Each row is a point on a landscape with many valleys, with its height.
A ball rolls from a point to the lowest of its 2 nearest points, and stops where none of them is lower. Distance is the straight distance between rows; heights are no part of it.
Q455: [118 148 126 138 112 121 117 183  87  97  98 139 168 149 103  82 105 130
 113 148  97 148 112  91 109  76]  height 4.94
Q33: [129 125 112 144 134 145 149  77 116 121  97  66 140 110 163  91  97 148
 143 125 156 149  82 144 110  64]  height 6.37
Q25: [100 149  82 143 103  90  92  51 144 111 205 172  98  52  88 119 127 114
 103 149  89 150 124  72 157 195]  height 7.30
Q729: [ 86 128 101 139  96 137 122 103  74  96 120 109 137 101 132  84  89 168
 171 146  99 132  49 126 175 131]  height 6.29
Q923: [133 166 138 161 128 151 111 118 118 108 157 148 165 123  98 130 157 149
 134 187  96  99 143 101 105 215]  height 5.90
Q913: [ 68  85  79 120  63 133  90  97 134 111 161 162 117 110 150  99 137  65
 139 136  69 143  96  80 202 130]  height 5.69
Q663: [173 129 106 134 196 186 143 146 207 182 116 107 156 168 154 165 138 198
 112 144 116  98 138 162 149  83]  height 4.81
Q191: [ 95 126 124  95 105  72 123 122  99 124 137 189 110  58  88 156 103 118
 119 111  95 133 136 120 156 155]  height 4.82
Q204: [ 90 111  88 102 143 127 128 163 142 130 152 186 103 111 105 151 116 135
 116  94  78 182 102 109 163 156]  height 5.74
Q825: [135 139 107 138 119 152 153  46 136 109 156 108 104 101 155 147 106 152
 124 125 199 101 182 143 100 182]  height 2.67
Q106: [136 124 120 134 136 137 154 149  94 125 119 118 187  86  94 164  97 154
 135 147  88 111 147 104 101 112]  height 5.91
Q983: [113 134  83 155  99 159 145 118 127 123 134  71 163  74 100 121 103 170
 139 152 104 158 128  66 115 116]  height 5.60
Q810: [110 145 141  94 154 106 127 154 106 110 131 154  80 113  77 154 111 138
 115 100 138 152 114 143 123 184]  height 4.29
Q181: [102 133 111 130  88 134  99 143  64  72 129 166 150 105 109  94  99 133
 155 154  89 109 104  99 142 154]  height 2.98
Q8: [180 145 153 159 196 148 132 113 174 154  96  87 159 164 145 114 152 177
 119 139 146 112  93 178 104  80]  height 4.28
Q600: [102 115 143 115 138 172 123 178 166 152 183 175 135 160  94 154 157 100
 144 125  56 142 144 115 142 216]  height 5.45
Q628: [130 163 134 163 115 112 118 100 139  86 141 162 153  98 105 105 143 117
  99 165 106 116 151  79  94 160]  height 5.76
Q423: [167 113 114 123 144 143 118 148 134 141 101  52 118 170 143  87 142 129
 128 111 155 143  96 170 119  37]  height 2.58
Q229: [ 88 170 203  88 103  91  90 111  70 132 145 200 123 118  92 151 155 120
 136 154 164  88 169 122 118 195]  height 4.72
Q146: [121  88 130 121  86 121 115 159  71 113 122 166 152 139 155 131 126  87
 142 142 145  75 164 102 140  78]  height 4.07
Q70: [107  96 127 145  88 100 128  89 148 122 102 115 103 100 184 132 137  96
 154 130 140 111 140 144 149 138]  height 3.28
Q941: [161 138 172 116 171 118 187 179 123 162 123 143 155 121  98 176 127 129
 103 113 112 106 179 136 109 152]  height 6.27
Q766: [159 145 154 164 157 105 135  92 155 115  88  99 152 124 137 108 131 142
 136 140 135 124  96 167  97 126]  height 3.99
Q482: [159 143 155 122 201 168 141 110 140 132 144 107 123 186 131 138 110 146
 112 103 189 129 145 153  76 175]  height 4.80
Q31: [118 137 129 110 148 165 141 182 151 142 156 172 118 148  93 155 112 109
 115 119  82 157 148  84 118 198]  height 5.65
Q616: [125 124 114 136 109 114 128 103 143 116 105  68  68 141 149  82 140 108
 131  78 165 183  67 140 142  93]  height 6.28
Q750: [ 97 150 109 145 129  95 104  82  84  86 126 153  74  88 131 111 127 153
 133 116 146 147  81 138 136 172]  height 3.50
Q358: [105 137 148  67 102  70 120 136 115 164 113 182  85 108 108 156 129  71
 118  96 146 155 150 143 149 121]  height 4.68
Q788: [152 124 120 150 137 106 128 114 172 174  59  92 172 143 147 121 162 134
 119 140 105 146 101 131 127  72]  height 3.02
Q800: [139 100 129 120 130 141 123 171 157 167 137 108  81 193 145 136 158  90
 139 100 143 152 121 149 140 102]  height 4.49
Q565: [143 143 106 132 111 144 120 183 135 108 106 114 122 185 137  84 125 119
  83 111 144 189 107  93 110  73]  height 6.68
Q417: [135 119 154 134 127  86 152 107  87 115 112 132 142  79 119 156 115 130
 136 123 152  89 166 156 114 159]  height 4.55
Q116: [112 147 153 113 148 146 123 145 176 142 190 177 150 114  80 138 157 117
 116 125  53 152 151  82 127 240]  height 5.64
Q848: [ 99  94  91 150  64 132 101  87 140 100 171 121 127  98 139 105 131 101
 155 163  70 117 115  81 166 147]  height 5.98
Q179: [142 124 125 131 150 180 148 162 196 184 126  95 144 192 139 142 160 126
 135 122  91 159 138 136 140 154]  height 1.30
Q522: [111 129 145 118 126 141 122 153 120 115 125 155 123 149 125 132 128 111
 141 131 121 131 132 128 125 160]  height 5.07
Q910: [116  84 106  97 119 142 148 165 111 135 133 116  93 112 122 163 110 112
 156  90  95 145 117 135 168 121]  height 5.30
Q422: [ 85 160 121  99 115  99 107  58  80  97 152 145  67  78 112 138 109 148
 129 114 165 144 110 149 160 199]  height 3.82
Q595: [177 115 133 149 142 146 128 158 164 158 101 102 127 185 163 133 155 132
 116 123 133 116 134 137 114  92]  height 3.54
Q412: [103 108 101 115 117 131 103 135 126 107 138 124  61 143 149  91 126 112
 131  95 181 150 103 147 133 118]  height 6.91
Q230: [143 129 117 146 120 185 104 155 148 170 128 107 202 178 151 135 151 160
 126 189  92 122 160 132 145 108]  height 2.11
Q860: [168 133  92 141 181 172 163 121 187 171  95  90 183 122 145 171 120 203
 129 130  87  91 139 172 131  85]  height 5.03
Q427: [ 81 104  95 116  78 123 102 135  97  97 133 202 163 106 139  75 121  95
 124 133  72 156  73  88 183  80]  height 3.78
Q530: [147 161 140 123 120 127 122 125 129 104 143 146  79 151 122 108 128 135
  78 123 213 158 149 124  79 140]  height 4.54
Q576: [130  93 144 158 114 136  99 136 118 131 122 141 187 146 162 146 147  95
 180 172 110  50 147 137 145 131]  height 2.94
Q200: [179 136 213 142 171 125 101 138 178 175 141 163 115 174 147 130 169 149
 150 130 181  64 128 190 128 144]  height 4.30
Q816: [106 122  91 156 107 176 138  75 137 171  97  18 183 124 138 137 103 179
 154 152 118 150 121 161 136  85]  height 5.61
Q807: [114 117 131 116 139 164 108 226  78 146 110 105 158 190 110 126 129 136
 155 162 103 134 134 141 135  68]  height 4.66
Q92: [116 136  74 139 114 150 155 142  86 131 129  95 186  78  70 141  96 192
 139 156  67 132 120  80 106 111]  height 5.75
Q350: [142 129 124 141 139 142 111 163 166 183  65  70 167 179 142 117 148 147
 126 150  92 125 118 160 144  56]  height 2.78
Q503: [132 145 138 149 144 110 155  81 185 132 120  99 122  94 135 163 132 126
 133 129 117 136 138 138  98 182]  height 2.39
Q170: [144 121 126 149 121 127 118 144 137 133  90  97 149 146 135 112 142 109
 120 129 121 145 109 120 118  97]  height 3.27
Q912: [122 106  74 138  98 169 165 153 167 165 143  81 161 106 152 157 116 125
 114 142  65 159 167  73 132  84]  height 7.98
Q289: [158 126 138 137 193 136 131  73 132 129 108  86 127 133 123 134 104 140
 144  85 181 131 107 192  95 115]  height 5.31
Q782: [101 160 116 121  97  91 126  67 159 106 170 166 136  65 104 118 134 105
  95 145  85 159 138  67 134 175]  height 7.46
Q938: [142  92 130 106 137 144 111 158 110 156 125  61 100 177 132 105 136 108
 168  93 153 136  88 214 131  51]  height 2.34
Q402: [133 163 117 137 145 128 158  44  89  88 154 103 114  63 124 145 109 160
 118 125 194 101 164 135  85 193]  height 3.24
Q812: [ 85 124 120 146 103 119  68 132  59  80 164 191 129 122 112 110 133 107
 173 160 100  89 125  98 147 184]  height 3.42
Q698: [128 143  94 161  93 144 119  89 133 101 117  74 125 154 191  52 130 128
 123 131 172 144  98  99 126  90]  height 4.05
Q291: [164 134 163 136 211 141 155 138 173 164 129  79 107 192 112 121 133 147
 132 101 144 155  95 187  90 110]  height 5.00
Q347: [119 126  69  89 121 122 181 146 117 120 150 136  71  62 109 134  83 139
  84  74 134 169 117  97 144  96]  height 7.44
Q754: [144 151 150 115 115  68 147 133 119 113 108 160 128 110 128 105 126 111
  71 118 145 147 165  94  93  90]  height 4.12
Q509: [116  92  80 131  58 108 138  77 140 127 181 141 103  48 122 133  98  97
 115 127 107 124 167  70 138 142]  height 5.55
Q351: [123  81 127  98 126 156 130 109 101 116 136  97  93 130 152 159 105 119
 178 103 174 121 139 169 147 138]  height 0.70
Q610: [129 125 128 130 103 126 128 107 117 108 185 161 191  87  74 139 142  96
 124 167  74  86 166  79 117 194]  height 6.88
Q918: [107 165 135 153 111  85 129  76 134  89 108 122 132  98 122  86 135 126
 130 152 106 157  83  93 109 125]  height 5.39
Q214: [160 141 154 112 154 138 156 184 124 130 148 165 165 141  83 157 145 114
  88 118  95 126 162 101  79 143]  height 6.43
Q61: [176 110 136 141 197 182 127 184 193 191 153 123 110 191 170 143 174 143
 114 117 144 105 151 163 144  97]  height 4.11
Q893: [169 103 142 132 181 153 125 120 126 153 106  90 158 164 129 130 134 167
 159 147 157  61 116 203 133  86]  height 5.43
Q47: [150 148 182 130 134 101 131  59 186 151 118 129 133  91 149 151 146 109
 129 148 143  93 148 142 122 190]  height 2.91
Q63: [114  91 143 122  98 115 110 162  75 132  94 115 158 148 147 124 146  84
 178 121 118  79 115 147 158  88]  height 4.83
Q605: [124 170 213 110 139  87  98 146  75 113 117 200 148 138 107 138 145 105
 123 143 172  73 152 132 103 174]  height 4.91
Q215: [119  85 115  89 120 131 165 186 122 151 132 148  85 128 108 185 115  89
 139  87 125 143 173 140 138 105]  height 5.02
Q152: [144 155 115 167 133 125 154 110 167 109 126 139 162 101 127 117 127 152
  77 153 109 132 151  73  73 142]  height 5.62
Q706: [109 142 175 120 118  78 124  89 139 129 126 180 156 101 105 138 142  90
 123 140  89 125 149 112 123 174]  height 7.34
Q589: [197 125 161 150 191 138 119 140 215 156 105 115 130 172 150 105 167 173
 102 128 139  91  99 173 130  53]  height 4.43
Q74: [157 152 132 159 195 157 145  97 170 161  94  78 206 131 136 143 134 200
 141 157 103 100 114 178 120 127]  height 5.24
Q583: [125 157 151 111  89 101 131 109 130 121 150 190 157  90 124 139 137  90
  87 150 143 104 196  75 109 167]  height 6.30
Q776: [134 164 123 103 131 106 102 169 109 115 150 166  42 157  89 120 130 133
  69 101 205 169 137 131 102 127]  height 4.42
Q301: [ 96 129 140 126 126 155 102 170 132 115 150 162 143 192 111 127 147 103
 142 138  79 145 128 104 150 180]  height 5.26
Q987: [157 153 146 113 170 101 158 184 155 137 131 149 144 143  88 148 130 112
  81  94 103 163 122 103  96 122]  height 6.53
Q764: [146 105 129 153 106 190  95 116 147 135 152 126 168 155 176 143 151 139
 168 178 109  55 169 138 140 149]  height 2.23
Q902: [125 134  88 103 150 117 166 143  60 103 144 158 109  43  85 133  86 175
  84  81 136 157  93 116 136 150]  height 6.14
Q247: [106 118 118 110 112 131 142 151 146 123 165 183 108 104  93 151 117 108
 101  96  77 160 160  92 141 165]  height 5.88
Q62: [155 128 124 138 180 177 133  74 156 145 121  93 159 139 172 142 127 168
 162 142 145  76 135 186 133 105]  height 5.66
Q572: [174 165 201 152 162  85 135  83 197 169  90 159 139 102 158 127 160 138
  94 142 152  87 151 146 114 164]  height 3.40
Q434: [135  87 135 135 111 146 126 130  92 126  86  96 156 140 158 143 116 118
 186 157 104  83 119 164 151  99]  height 5.06
Q670: [136 126 131 111 177 168 151 187 152 135 137 101  94 193 105 148 126 136
 139 108 122 191 124 134 115 134]  height 6.75
Q400: [140 161 150 152 126  75 137 114 113 100  65 109 156 112 108  84 114 122
 132 123 120 147  82 113 108 101]  height 5.25
Q407: [105 121  73 153  70 149 155 102 125 116 141  82 131  87 144  99  98 146
 135 140 120 155  95  88 141 118]  height 5.40
Q739: [ 86 172 135 127  68  79 100  53  98  83 167 167 106  73 122 119 133 109
 128 162 127 109 152 107 171 198]  height 6.65
Q896: [109 128 144 128  96  79 136  81  81  88 126 123 118  51 129 129 114 129
 156 146 138  82 140 140 130 157]  height 4.13
Q743: [173 126 145 135 167 117 130 182  99 126 124 133 110 160 128 134 135 136
 103 115 181 110 154 170  87  76]  height 4.27
Q238: [173 115 156 133 154 144 125 160 191 185 125 149 119 186 179 137 174 113
 129 126 142  86 143 149 150 108]  height 3.85
Q236: [173 142 186 162 176  89 129 102 174 146  84 130 154 121 155 113 150 161
 112 138 137  89 111 162 130 129]  height 3.75
Q907: [158 128 123 122 131 139 150 123 193 153 132 118  91 155 170 137 130 102
  93 112 166 126 167 133 110 142]  height 3.73
Q219: [114 100  84 137 116 170 170 113 144 163 107  39 155 111 144 146 115 148
 155 128  97 168 119 137 133  98]  height 5.77
Q873: [ 88 125 113 133 103 159 106 113  49  88 100  89 143 138 131  72 111 153
 195 152 142 116  70 151 157 120]  height 6.41
Q796: [131 113 149 127 187 151 138 117 127 148 122  70 111 178 106 126 117 127
 146  80 161 157  88 204  95  92]  height 5.12
Q675: [108 126 119 105 111 123  73 174  92  93 156 186  74 177 121 111 135 129
 124 109 167 133 119 115 154 133]  height 3.98
Q137: [120 108 134 122  80 103 126 150  80 112 102 137 121 114 153 118 124 102
 149 123 152  93 113 121 146  83]  height 4.51
Q927: [173 143 149 146 158 151 150 117 198 155 145 135 129 146 161 153 141 145
 111 133 174 107 167 125 108 165]  height 3.84
Q499: [118 128  97 139 118 151 140  99 102 109 103  50 155 103 121 117  86 169
 166 133 115 140  85 139 115 104]  height 6.26
Q414: [117 107  95  98 121 131 137 126 106 116 143 147  46 108 129 125  98 134
 122  75 160 166  94 137 165 109]  height 7.07
Q178: [106 128 124  80 118 102 140 179  86 117 171 214 138  90  88 139 118 106
  72  99 114 145 154  99 147 120]  height 5.57
Q140: [164 140 169 123 141  94 134 135 122 126 115 138 114 134 129 146 134 133
  95 112 188 100 140 152  93 119]  height 4.08
Q692: [152 121 171 128 171 137 134 150 105 143 112 140 154 145 127 167 149 134
 150 142 141  55 154 151 110 165]  height 5.10
Q859: [ 83 132  85 149 104  87  77  44 111 100 197 194  90  55 112 136 122 125
 133 161  91 130 111 113 193 182]  height 7.08
Q723: [120 126 136 142 130 110 172  96 183 153 107 119 155  92 131 144 128 117
 125 124  90 129 134  92 103 145]  height 1.86
Q112: [126 128 111 128  81 105 132  78 145 124 175 151 128  58 107 139 131  87
 104 149 122 117 199  83 114 160]  height 5.96
Q763: [106 177 133 117  95  68 118  72 132 101 139 160  95  64 107 118 133 118
  75 124 132 164 141  76 116 150]  height 7.59
Q681: [ 75 144 125 141 108  90  90  68 101  83 164 159 109  78 127 106 135 117
 154 164  88 122 108 115 171 198]  height 6.86
Q357: [165 117 165 140 133  76 123 134 177 162  72 132 162 139 156 113 168 109
 114 131 115 115 109 142 122  61]  height 3.26
Q198: [ 85 168 143  87  97  90  89  90  66 112 154 178  64  92 123 158 119 138
 139 148 181 114 139 137 155 172]  height 4.15
Q459: [ 79  96 128  82  75  88 114 118 133 151 136 168  89  94 127 154 126  54
 104  93 131 157 136 116 164 101]  height 4.98
Q898: [105 162 146  91 145  98 106 110  82 104 135 142  75 108  92 148 109 146
 142 114 189 139 111 179 135 181]  height 4.10
Q83: [ 91  92 106  79 129 121 110 161 122 128 135 174  87 118 126 153 126  84
 144  91  86 153 111 133 177 134]  height 5.53
Q470: [131 126 136  94 162 152 135 200 111 140 161 141  88 182 101 163 136 129
 156  97 124 142 130 141 138 161]  height 6.83
Q262: [117 166 136 137 136 154 119 136 142 113 158 168 175 126  90 120 140 132
 118 152  59 145 121  81 107 209]  height 5.78
Q863: [121 140  80 123 104 152 124 140 136 103 134  96  79 164 154  80 126 123
  92  97 161 178 112 110 140  93]  height 6.78
Q970: [ 83 113 104 133  72 136 125 125 114 116 157 150 184  82 107  87 116 114
 118 145  50 162  91  69 174  79]  height 4.19
Q803: [ 97 125  88 129 152 130 143 117 136 117 147 115 133  68  78 151 107 169
 153 145  52 162  92 113 143 194]  height 6.03
Q734: [156 134 112 150 133 149 136 124 144 113 127 125 144 156 164 116 116 144
 122 155 161  89 151 121 110 122]  height 2.96
Q88: [ 95 102  98 111 137 143 143 150 135 130 140 130 112 102 105 162  88 137
 138 114  52 170 101 121 141 178]  height 5.92
Q109: [138 100  84 125 105 164 156 186 146 153 135 104 148 146 132 141 128 101
 105 126  96 156 161  94 138  62]  height 7.88
Q563: [157 145 137 154 178 127 138  80 172 140  96  51 151 149 126  94 139 153
 118 126 141 143  83 157  80  90]  height 4.14
Q688: [110 117 126 131 149 149  96 193  82 112 116 138 138 201 103  93 139 148
 158 140 125 134 101 138 131 144]  height 6.64
Q476: [189 126 140 138 186 147 158 174 213 168 106 128 156 155 148 138 159 181
  90 120 112  92 134 135 139  65]  height 4.60
Q493: [ 94 124 129 137 129 136  94 170  87  85 116 146 144 162 107  99 114 147
 152 142  96 147  60 128 156 141]  height 6.57
Q768: [171 154 175 127 199 157 136 123 175 138 153  95  88 188 113 117 132 141
 113  87 174 164 110 165  78 162]  height 4.92
Q669: [138 131 123 138 120 150 117 195  90 131 111 133 188 166 122 127 119 144
 121 173 115 118 133 110 112  73]  height 4.79
Q534: [103 113 160 112 157 156 108 176 114 123 152 152  69 190 119 141 140 135
 176 102 169 136 120 173 130 167]  height 6.77
Q222: [109 121 100 115 129  97 140 117 139 122 101  94  92 118 123  93 105 128
 125  80 131 200  46 134 133  98]  height 6.17
Q889: [131 100 139 122  93  94 131  91 123 135  91 102  95 117 175 134 136  91
 153 114 182  90 119 175 160  90]  height 2.60
Q126: [147 110  98 116 128 141 176 179 120 122 143 139 141 120 130 162 112 120
  95 120 110 139 183  85 108  78]  height 7.75
Q366: [119 115 106 151  80 144 117  97 147 105 121 107 117 139 190  98 143 104
 151 141 160 121 126 122 124 121]  height 3.74
Q786: [155 162 128 130 159 168 127 131 144 103 166 118  93 179 134 116 131 151
 100 124 206 144 157 126  85 177]  height 4.67
Q373: [165 151 170 129 132  81 139 143 126 129 106 167 145 117 124 135 138 125
  81 135 154  91 182 117  85 124]  height 3.83
Q379: [157 130 148 138 155 136 162 163 196 178 123 123 122 163 147 152 143 108
 109 113 107 160 147 107 120 135]  height 0.71
Q824: [139  82 114 110 134 131 149 188 153 166 119 106 104 163 143 165 134  80
 131  98 122 120 159 152 150  92]  height 4.73
Q950: [107  94  61 122  96 165 164 148 111 154 111  55 128 120 125 123  94 141
 137 114 113 168  90 139 155  81]  height 5.95
Q819: [104 102  92 126  61 114 154 129 105 107 134 142 151  65 117  95  86 126
 144 134  89 137  95  66 172  85]  height 4.59
Q722: [ 85 155 154 137  93  90 100 111 110  84 143 196 133 117 129  97 140  90
 104 137 132 138 139  79 127 139]  height 6.11
Q658: [174 115 179 139 194 134 120 121 174 158 119 116 119 168 158 131 161 139
 126 120 185  84 123 193 121 109]  height 4.09
Q779: [147 122  99 150 151 163 130 151 144 154 100  89 193 163 143 129 124 157
 121 159 101 141 131 131 136  68]  height 2.49
Q474: [152 120 134 118 137 125 119 207 105 125 142 120  85 191 112 127 142 118
 122 103 178 144 148 141  92  72]  height 4.40
Q740: [150 153 121 128 139 113 138 170 149 105 106 132 110 150 109 109 135 122
  79 104 132 179 124  95  84 106]  height 6.61
Q512: [160 150 136 149 144 172 138  72 159 135 149 127 134 122 164 158 133 138
 116 138 171  88 181 145 102 200]  height 3.37
Q645: [ 71 127 128 141  99 118  82 127  95  82 123 177 165 126 125  69 111 117
 139 161  74 130  89  85 164 121]  height 3.36
Q968: [139 130 104  97 131 110 160 168  69  90 160 196 127  65  70 144 100 143
  83 100 116 146 132  92 125 155]  height 5.89
Q635: [138 126 192 123 131  89 111 161  95 144 110 178 151 160 116 154 137 103
 142 128 130  78 147 142 116 152]  height 5.13
Q217: [173 137 134 138 181 124 128  77 144 129 135 104 119 144 154 116 130 148
 114 108 211 121 139 159  81  99]  height 5.48
Q837: [120 126 129 144 123 174 111 150 172 170 113  81 164 179 143 126 149 134
 146 171  70 149 139 129 156 144]  height 1.75
Q194: [131 121  91 107 113 110 176 154  90 122 128 137 116  89 105 139  88 136
  86  90 125 168 155  88 113  86]  height 7.60
Q322: [173 126 144 127 158 125 164 164 120 138  96 124 151 112 116 172 108 133
 133 122 101 106 149 140  96 105]  height 6.08
Q395: [ 82 131 102 154 127 113 130  44 110  80 124  97  91  83 142 111 108 144
 165 106 140 154  80 142 155 173]  height 3.12
Q328: [124 169 105 153 111 115 127  84 178 101 114 122 143 114 139 101 146 156
 108 145 104 158 111  70  90 162]  height 5.50
Q195: [119 130 148  90 116  72 147 143 115 130 111 155 105  87  97 158 114  96
  80 103 147 152 154 113 131 105]  height 4.41
Q186: [ 87 154 158 104 100  90  77 122 104 105 123 152  95 136 133 116 147 107
 128 135 188 118 125 127 125 143]  height 7.77
Q961: [139 157 158 157 140 141 129 107 141 117 119 119 161 140 127 113 134 135
 146 164 101 118 120 115 113 187]  height 6.02
Q177: [104 150 134 139 112  99 134 145  79  77  85 135 149 106 120  83 102 152
 119 135 112 145  81  97 123  93]  height 5.09
Q989: [162 123 129 148 114 121 138 144 141 123 123 161 132 141 141 132 136 108
  94 137 143 108 168  97 107 126]  height 3.45
Q808: [154  81 121 132 123 158 125 142 113 126 121 118 124 159 163 151 134 125
 167 151 182  59 155 172 135 104]  height 1.38
Q547: [137 122  86 147 122 195 120 101 143 148 103  48 166 159 169  89 130 159
 133 136 141 145 110 150 125  76]  height 6.10
Q892: [112 114  97 118 123 137 162 119 132 135 103  36 102 103 127 116 105 128
 145  99 112 189  61 143 142  84]  height 6.05
Q171: [155  90  98 132 107 181 105 150 118 140 110  94 135 167 190 129 147 123
 157 147 146  89 150 141 153  92]  height 0.61
Q352: [105 126 106 124 122 170  90 153  77  99 109  97 117 152 103  79 107 151
 156 143 131 154  63 144 153 103]  height 6.50
Q371: [ 74  98 109 102  55 105  95 117 118 126 148 176  82 105 145 108 132  77
 116  96 103 153 110 107 191 121]  height 5.33
Q295: [140 127 131 134 134 111 166 128 189 157 103 108 137 141 114 148 119 119
 106 115  94 178 117 104  89 110]  height 1.26
Q607: [121 111  94  89 141 113 143 160  91 136 142 164  75  81  98 135  86 151
 111  74 115 159  95 136 160 124]  height 7.25
Q933: [174 116 124 126 140 111 141 153 141 163 109  78  91 152 151 113 150 104
  94  89 168 134 117 156 116  40]  height 2.85
Q562: [131 118  90 147 133 186 139  60 148 145 122  53 165 133 192 124 113 158
 159 150 148 101 134 157 140  94]  height 5.93
Q486: [109 158 104 163 164 155 114  85 137 164  82  50 199 142 139 130 112 203
 152 152 116 147 113 151 124  86]  height 5.47
Q50: [154 116 175 136 145 135 100 155 159 159 124 152 129 199 175 129 175 124
 163 110 180  70 151 155 130 149]  height 4.16
Q867: [155 108 126 138 114 116 129 110 108 131 112 122 137 110 163 131 114 131
 135 148 166  59 144 148 130 107]  height 2.26
Q792: [120 145 124  93 135 100 138 121  79 120 140 166 105  74  74 172 120 136
 104 120 127 139 152 134 136 178]  height 4.50
Q602: [ 87 115 126  66  89  90 126 130  83 123 157 203 115  56  96 160 107  97
  94 110 124 141 160  97 161 103]  height 5.19
Q689: [161 120 189 132 150  85 124 121 158 157 101 101  97 145 139 136 152 119
 129 111 159 116 105 187 120 105]  height 3.86
Q456: [148  99 112 149 125 188 123 145 150 161 133 124 152 169 200 138 147 152
 162 164 119  64 167 153 176 106]  height 1.46
Q870: [138 119  97 135 134 181 158 175 187 177 136  99 180 149 130 169 119 139
 121 157  67 160 167  88 120 110]  height 8.08
Q717: [116 104 139 113 138 158  98 195 105 122 134 163 101 227 108 119 157 112
 171 111 137 123 113 150 124 128]  height 6.70
Q313: [127 142 123 115 173 156 132 187 100 101 135 126 110 177  81 120 113 155
 122 113 117 174  92 130 105 130]  height 6.71
Q724: [137  94 127 113 146 153 109 135 100 137 134  87  67 174 131 126 130 109
 169  78 182 125 118 188 120  93]  height 2.03
Q924: [158 135 111 129 166 191 174 160 166 165 145  97 155 147 126 154 127 167
 121 146  86 162 162 104 100 164]  height 8.15
Q712: [110 115 122  83 122 120 115 195  97 107 162 172  60 155 119 142 120 126
 104  83 194 155 149 122 127 116]  height 4.23
Q911: [178 108 120 130 154 163 144 179 183 195 157  81  81 204 167 140 176 111
 108 103 149 138 139 165 129  79]  height 4.31
Q682: [157 122 180 126 135  54 118 104 150 157  79 137 123 125 144 131 147  91
 101 125 135 107 132 162 124  92]  height 3.57
Q325: [108 106 145 107 106 110 131  92  73 125 119 101  94 118 155 119 101 109
 177 103 197  93 128 176 151 115]  height 1.74
Q573: [ 90 118 129 117 107 125  77 153  72  88 157 186  89 161 125 112 130 135
 161 142 139 102 125 126 135 169]  height 3.76
Q133: [141  92 145 136 147 140 102 162  97 149  90 103 144 177 136 131 143 134
 189 138 139  75 109 188 136  99]  height 5.27
Q627: [146 133 158 122 144 122 133 132 114 120 146 135 124 119 111 154 135 124
 129 136 138 104 150 143 106 187]  height 4.87
Q23: [162  96 121 139 125 113 146 126 177 150 110 126  90 139 168 126 151  98
  85 105 176 121 149 144 117  77]  height 3.29
Q579: [111 133 119 147 139 136 127 104 103 109  99 100 164 128 119 119 111 144
 163 154 103 118  95 137 113 151]  height 6.16
Q618: [ 97 166 146 111  92  70 103  83 137 113 121 147  90 101 134 125 131 117
  94 142 167 137 154 116 132 171]  height 7.68
Q468: [ 80 153 159  77  78  84 100  93  62 132 159 189 105  77 103 165 128 115
 153 157 141  86 165 138 147 188]  height 4.45
Q294: [122 138  81 155 118 180 129  61 108 128 125  38 164 123 156  75 101 167
 143 135 162 141  98 117 129  59]  height 6.24
Q299: [117 113 151 139  83 119  98 132  75  94 130 155 166 126 144 126 129  97
 170 169 122  56 155 115 143 124]  height 3.55
Q518: [108 173 158 156 114  86  95  90 123  70 142 171 140 137 125  84 152 109
 115 171 128 105 137  93 123 190]  height 5.94
Q982: [120 146 116 135 129 110 155  67  85  81 127 108 135  58 123 122 100 150
 138 128 160 103 125 126 106 144]  height 3.70
Q854: [115  86 127 111 135 131 117 133 136 157 124 104  61 147 141 161 133 101
 157  84 168 124 135 175 135 148]  height 1.50
Q992: [ 84 149 129 126  75  80  79  77 107  96 177 214 109  95 108  99 147  93
 117 150 108 120 154  84 161 162]  height 6.38
Q43: [131 137 151 138 105 113 132 109 125 130 193 207 177  76  83 136 153  80
  84 165 110 105 191  73 117 169]  height 6.59
Q644: [141 117 120 110 139 147 127 231  95 122 131 111 115 180 118 133 136 106
 156 110 128 143 125 154 135  69]  height 4.53
Q661: [146 156 156 130 171 122 137 161 134 114 107 104 116 178  90 101 121 141
 103 110 124 171  98 129  67 107]  height 6.66
Q875: [124 113 176 128 100 117 131  90 153 134 153 175 193  98 117 143 146  75
 127 159  67 100 176  96 130 176]  height 7.15
Q742: [ 96 135  92 135 117 129 130 104  88  97 130 132 147  76  98 118 100 171
 146 145  58 142  71 125 147 160]  height 6.15
Q480: [130 157 130 167 160 154 134  75 177 140  87  51 198 122 130 127 131 189
 160 149 116 133 103 134  94 136]  height 5.37
Q592: [ 97 146 114 164 110 111 134  53 153  99 129  72 117  83 149 112 114 142
 146 134 114 143 101 107 129 168]  height 3.51
Q144: [137 169 211  94 131  68 142 107 157 166 116 187 162  92 109 157 140  77
 110 116  93 137 148 118 113 175]  height 7.47
Q829: [111 105  94 148  70 131 149  83 114 112 152 124 121  51 139 108  88 130
 130 125 111 123 131  68 144  99]  height 5.05

For each start below, name the point where the ball stops.
Q628 | Q171
Q547 | Q171
Q913 | Q171
Q616 | Q379

Call two points neighbours if one is among the 2 nearest of the other. Go from one point of each pair to the other, from neighbour to neighbour, staying as low as possible. Name the highest point that can't be avoided.
Q627, Q395 | Q635
Q204, Q181 | Q247
Q395, Q171 | Q918
Q825, Q351 | Q927
Q181, Q825 | Q217
